A landscape with many valleys, sampled at points; each row gives a point and its height.
A ball rolls from a point to the lowest of its 2 nearest points, and stops where none of them is lower. Distance is the straight distance between rows; heights are no part of it.
(412): [ 0.91  2.56 -2.60 -0.95 -3.63  0.92  1.48 -0.66 -0.06  0.27  1.56  0.25
 -0.14  0.61 -2.75 -0.55 -4.14  3.42  1.59  0.00 -1.08]  h=365
(321): [-1.69  4.81 -0.59  0.73  1.10  2.36  0.94  1.74 -2.37 -2.09 -1.92  1.19
 -1.62 -0.74  2.55  0.75 -1.94  1.31 -1.94  0.69  0.46]  h=328
(131): [ 0.78 -1.17  2.03 -0.20  0.61 -0.01  0.77 -1.40 -2.37  1.78 -0.02  2.24
 -3.71 -1.15  3.44 -1.44 -0.10 -1.44  0.88 -0.10 -0.90]  h=198
(482): [ 1.66 -0.62  0.80 -0.29 -1.08 -0.96  2.23  1.74  1.10 -2.44  2.31 -3.78
 -1.27  2.91 -1.44 -0.12 -0.41  2.69  0.71  4.14 -1.15]  h=516
(473): [ 2.13 -2.60 -0.54 -0.82 -1.91 -1.17  0.55 -2.58 -0.74  4.48 -0.04  2.35
 -1.59  1.67 -0.44 -1.89  2.08 -2.33  0.58 -0.24  0.41]  h=186
(356): [-3.06  3.46  0.46 -0.58 -1.29  0.64 -0.02 -0.84 -3.35 -1.69  1.67  1.86
  1.47 -2.57 -4.41 -0.90  1.14 -0.22  0.09 -1.22  1.25]  h=117
(380): [ 1.16  0.36 -0.33 -0.37  1.08  0.32  0.93 -0.92 -0.82  0.27  2.12 -1.15
 -0.12  2.02  0.59 -2.11  1.02  2.55 -0.91  1.07 -0.01]  h=520
(357): [ 1.73 -3.97 -0.37 -0.56  1.87  0.64 -1.82 -2.05  0.11  2.45  0.65 -1.25
  3.15  0.70  3.60  0.35  0.17 -1.08 -1.16 -1.59  1.64]  h=671
(559): [-1.51  2.01 -0.44 -0.25  1.58 -1.45 -0.49  0.40  0.78  2.28 -1.52  3.59
 -2.91 -1.80  0.46 -2.69  1.37 -0.69 -1.27 -2.55 -1.42]  h=179
(293): [-0.35  1.65 -0.71 -0.80  1.31  0.40  1.71  2.83 -2.41 -1.81 -1.66  2.53
 -2.63  2.55 -0.27  0.32  0.69 -0.97 -1.07  2.03  0.07]  h=601
(37): [ 1.31 -0.44 -0.18  0.17 -2.08 -1.28  1.19  0.45  2.15 -3.51 -0.48  0.54
  1.44 -3.46  0.23 -0.50  0.53  1.98 -0.38 -0.01 -2.38]  h=514
(181): [-0.28  1.80  0.66 -0.48 -2.39 -0.53  1.72 -0.27 -0.17 -1.60  3.27 -3.90
 -1.16  1.09 -3.65 -0.81 -1.27  3.89  1.31  2.65 -1.17]  h=546
(565): [ 1.88 -2.89  0.02  1.18  0.75  0.61 -1.05 -2.10  2.69  1.22  0.77 -0.46
  2.91 -1.87  5.68 -0.42  0.31 -0.26 -0.25 -0.56 -0.36]  h=612
(632): [-1.34  1.89 -1.73 -0.36 -1.84 -1.13  1.18  1.99  1.87 -1.49  0.86  1.33
  2.87  0.97 -4.06 -1.35  0.29 -0.91  1.15 -0.48 -0.04]  h=852
(28): [ 0.38  0.15 -0.60 -0.02  0.95 -0.72 -1.42 -1.69  1.25  1.61 -0.66  3.28
  0.46 -4.20  2.00 -2.56  1.55 -0.22 -1.92 -2.93 -0.49]  h=214
(155): [-1.57 -0.18  0.34  1.37  0.35 -1.46 -3.91  1.18  3.93  0.78 -0.49 -1.54
  2.43 -4.57 -1.95  1.13 -0.26 -0.46 -0.54 -2.05  1.09]  h=766
(372): [ 1.06 -3.18  0.15 -1.17  1.28  0.67 -0.53 -0.18 -2.57  0.11  1.22 -2.21
  1.80  4.45 -0.70  1.40  1.61 -1.34 -0.40  0.75  2.44]  h=810
(393): [-1.87 -0.13  1.56  1.41  0.49 -1.17  2.65 -3.36 -0.04 -1.47 -1.22 -3.00
 -1.73  1.22  0.50 -2.69  2.41  1.52 -2.73 -1.11 -1.03]  h=367
(416): [ 0.25 -0.93  1.85 -1.48  1.27 -0.80 -1.50 -0.38 -1.76  1.06  0.30  3.01
 -1.67 -3.18  0.93  0.77 -0.39 -2.40  1.62 -1.41 -0.71]  h=252
(542): [-0.24  2.24  0.67 -0.27  0.20  1.50 -0.06  1.57 -1.65 -0.80 -0.82  2.12
 -2.18 -3.30  3.12  1.91 -3.61  0.14  0.66  0.21 -0.84]  h=378
(164): [-0.05 -0.58  0.22 -0.09  0.24 -1.29  1.13 -0.59 -0.22  1.73 -3.77  3.66
 -4.87 -0.54  1.28 -1.62  1.25 -2.09 -0.85 -0.68 -0.99]  h=141
(709): [ 1.80 -1.97 -0.66  0.32  1.01 -1.11 -0.37  0.82  4.49  2.75  0.53  0.06
 -0.87  1.08  3.14 -2.53  0.88 -0.30  0.51  1.64 -1.29]  h=352
(448): [-0.10  0.15 -0.34 -0.75  3.07 -0.33  0.16  1.58 -0.67 -0.78  0.15  2.75
  0.29  1.49  1.21 -1.12  3.10 -1.24 -1.22  0.58  0.04]  h=554
(91): [ 2.13 -1.37 -0.20 -0.45 -1.24 -0.71  1.83 -1.43 -1.15  1.98 -4.08  1.98
 -2.90  1.38 -0.50  0.79  2.42 -2.23  0.45 -0.05  0.80]  h=68
(655): [-2.05 -0.39  0.49  2.09  0.39  0.37  0.07  2.59  3.81 -0.33 -0.37  1.15
  0.62 -1.15  4.86  0.29  2.71 -1.47  0.46  2.17 -2.88]  h=521
(150): [ 2.62 -1.83  1.51  0.61 -2.13  0.49  2.75  1.46 -0.13 -0.96 -2.39 -2.46
 -3.03  1.85  1.79  2.28 -0.83 -0.96  2.14  4.39  0.49]  h=299
(583): [ 1.19  2.30 -0.68 -1.56 -1.57  0.36  0.39  1.18 -1.27 -0.40  0.57  0.97
 -2.12 -2.11 -0.57  1.05 -3.88  2.87  0.73  0.70 -1.30]  h=407
(409): [ 0.80 -3.16  0.18 -2.04 -2.86 -1.38 -0.88 -0.45 -0.21  0.39  2.66  0.89
  3.42 -2.47 -1.54  1.61 -1.13 -2.04  2.49 -0.73 -0.59]  h=421
(676): [-1.23 -1.03  1.19  1.64  2.07  0.35 -1.27  0.71  1.41 -1.88 -2.41 -3.00
  0.52  1.03  0.38  4.25 -2.24 -1.41  0.82 -0.50  0.54]  h=359
(619): [ 2.38 -2.11 -1.31 -0.34  0.48 -1.23 -1.73 -0.68  2.29  5.17 -0.10  1.09
 -1.89  1.75  0.38 -0.96 -0.01 -1.64  0.59 -0.11  0.43]  h=278
(548): [-1.28  1.16  1.69  1.96  1.66  2.26 -1.68  0.62  0.54 -0.39  0.39 -2.82
  0.95 -0.92  2.16  3.53 -2.45  0.23  1.71  0.84  0.83]  h=24
(331): [ 0.98 -0.45  0.54  0.62  0.86  1.61  0.13  0.43 -0.27  0.68  0.33 -5.25
 -1.53  5.47 -0.83  1.22 -2.08  1.60  0.61  1.94  1.50]  h=200
(239): [-1.36 -2.32  1.85  0.00  1.30 -1.55 -1.61 -0.12  0.70 -0.81 -1.65 -0.97
  0.50 -2.22 -0.30  2.94 -0.46 -2.67  0.23 -2.10 -0.30]  h=562
(419): [-2.41  2.08 -1.14  1.33 -0.77  0.13  1.22 -3.57 -0.01 -0.63 -2.08 -1.73
  0.23  0.44 -1.49 -1.86  0.71  2.69 -3.23 -2.91 -0.20]  h=240
(610): [-1.62  0.12  1.05 -1.25  1.77 -1.11 -0.47  0.69 -2.23  0.22  1.53  0.87
 -0.34  1.36 -2.50  0.08  2.62 -2.27 -0.13  0.14  0.73]  h=477
(256): [ 0.73  0.40 -0.11  0.34  1.83  0.72  0.66  1.61  1.21 -2.11  1.76 -4.61
  1.24  4.92 -0.97  0.72  0.24  2.48 -0.02  3.58  0.85]  h=366
(710): [ 2.04 -1.69 -0.57 -1.71 -1.18 -1.16 -1.02  0.78  0.67  0.94  2.98 -0.82
  1.72  1.13 -2.29  1.10 -0.91 -0.32  2.10  1.11 -0.17]  h=575
(537): [-1.34  3.06  0.08  1.66  1.43  1.93 -1.33  0.49  0.11 -2.10 -1.69 -0.98
 -0.10 -2.36  0.19  2.13 -2.67  2.19 -0.69 -0.37  1.14]  h=251
(495): [ 0.00 -1.07  1.41 -1.56 -0.06 -0.42 -2.20 -0.60 -2.46 -0.63  2.08  1.29
  2.14 -4.42 -0.88  1.88  0.43 -1.37  1.05 -0.98  0.45]  h=305
(275): [ 0.69  1.73 -0.63 -0.09  0.42  0.50  1.56 -1.86 -1.36 -0.29  1.81  1.60
 -0.38 -0.20  1.64 -4.79  2.88  3.21 -2.91  0.45 -0.01]  h=561
(134): [-0.75  1.62 -2.52 -1.17 -1.65  1.98  0.44 -2.63 -3.52  0.40 -0.67  1.77
  1.85  1.38 -2.15  0.35 -2.33  0.37  0.26 -3.23  1.06]  h=230
(673): [ 0.75 -0.43 -1.30 -1.60  1.19  0.11 -1.47  1.91 -0.95  0.65  2.95 -1.14
  2.31  4.02 -3.35  1.61  0.50 -0.21  0.71  1.86  1.62]  h=707
(592): [ 2.35 -2.36  1.33  0.46  0.37  0.93 -0.05  0.51 -0.75  1.58 -1.54 -1.22
 -2.21  1.68  1.22  2.93 -1.04 -1.98  2.26  1.54  1.64]  h=121
(438): [ 1.01  0.30  0.55 -0.37  0.65  2.50  1.74  1.81 -3.49 -1.47  0.60  0.95
 -0.65  2.62  3.19  0.99 -0.33 -0.52  0.37  2.56  0.15]  h=664
(248): [ 0.35 -4.22 -1.22 -1.38 -0.36 -0.85 -0.80 -1.32 -0.39  1.97  0.56 -1.14
  3.83  1.90 -0.99  0.99  0.87 -1.54 -1.21 -1.24  1.32]  h=764
(100): [-1.40 -0.16  1.49  0.40 -1.61 -2.27  2.35 -1.09  0.79 -2.44 -0.84 -0.25
 -1.16 -1.39 -1.04 -1.66  2.03  0.23 -1.00 -0.78 -2.79]  h=465
(431): [-1.38  1.32 -0.64 -0.25 -1.38 -0.14  1.19 -1.79 -1.06 -0.59  1.89 -2.73
  1.22  2.39 -3.42 -1.73  0.87  2.27 -0.53  0.24  0.28]  h=412
(670): [ 3.33 -2.59 -0.64  0.04 -1.20 -0.37 -0.41 -1.82  1.92 -1.37  1.10 -0.06
  3.24 -3.00  2.67  0.24 -0.27  1.99 -0.30 -0.68 -0.71]  h=555
(395): [ 0.16 -0.37  0.48 -0.46  1.68 -2.29 -0.58  2.90  2.95  1.71  1.12  2.54
 -2.01 -0.96  1.87 -3.76  2.78 -1.32  0.67  0.94 -1.49]  h=413
(407): [-0.02  1.67 -3.00 -0.30 -3.04  0.35  2.06 -1.74  0.62  0.71 -0.88  2.62
  0.69  0.79 -2.14 -2.20 -3.04  0.31  0.78 -2.31 -0.19]  h=313
(32): [-1.79  3.10 -1.77  0.71  0.31  2.21 -1.10 -2.97 -2.16  0.66 -2.42 -0.49
  0.74 -0.01 -1.85  0.42 -1.72  2.50 -2.08 -3.74  1.17]  h=105
(326): [-0.40  1.56 -0.95  0.13 -0.05 -0.66 -1.66  1.19  1.74 -0.25  0.33  0.32
  1.89 -2.02 -2.52  0.62  0.16  0.53 -0.19 -1.00  0.16]  h=807
(337): [-0.85  1.40 -0.81  1.19 -1.43 -1.66  1.14  2.51  3.65 -0.93 -2.45 -2.37
 -2.79  1.47 -3.22  1.28 -2.55  1.22  0.17  1.05 -1.81]  h=478
(135): [ 0.90 -1.08  0.73 -0.88  1.06  2.86 -2.00 -2.56 -4.90  0.05  1.69 -1.84
  2.72 -0.73  1.30  0.13  0.58  1.61 -0.96 -1.22  3.10]  h=739
(468): [-3.49  2.66  0.48  2.37 -0.73  1.06 -2.19 -1.02 -2.06 -2.14  0.78  1.65
  1.02 -2.99 -4.31 -2.50  2.21  1.06 -3.60 -1.52  2.23]  h=154
(258): [-3.69  1.58  1.25  2.15  2.03  1.30 -0.59  1.62  1.39  0.24 -2.14  2.15
 -0.57 -2.00  4.22  1.23  1.30 -2.57 -0.16 -0.31 -1.48]  h=609
(404): [ 1.71 -1.08 -0.79  0.77  2.05  1.47 -1.04  1.58  1.43  1.60  0.17 -1.77
  0.21  4.15  1.58  1.74 -1.73 -0.42  0.83  1.99  1.23]  h=34
(169): [ 2.68 -0.44  0.25 -0.89  0.64  3.37  0.73 -1.01 -4.57 -0.85  1.48  0.48
  1.43  0.90  3.53  0.00 -0.44  1.49 -0.04 -0.36  0.98]  h=714
(604): [-1.54 -1.31 -0.21  0.76 -1.46 -2.38 -1.80  0.72  4.10  0.07 -2.47 -0.28
  1.70 -2.65 -2.22  2.30 -1.50 -2.23  0.92 -3.42 -1.52]  h=685
(186): [-4.43  1.44  1.47 -0.75 -0.66 -1.36  0.18  0.53 -1.65 -0.71  1.76  0.73
  1.10 -1.05 -4.82 -0.82  1.03 -3.50  1.48 -1.17  0.95]  h=287
(671): [ 0.39 -0.36  0.14  0.91  0.38 -0.84 -0.67  2.18  4.08 -0.02  0.53  2.87
  0.43 -3.57  4.86 -3.36  2.72 -0.10  0.50  1.04 -1.78]  h=449
(302): [ 0.82 -0.11  0.65  1.18 -2.12 -1.12  2.65  1.35  2.01 -0.85 -3.71 -3.47
 -4.39  2.23 -1.00  1.59 -1.71  0.37  0.25  3.35  0.03]  h=406

Where does a ball stop that starts at each point below?
(248) => (32)
(326) => (548)
(372) => (91)
(135) => (32)
(655) => (91)
(169) => (356)
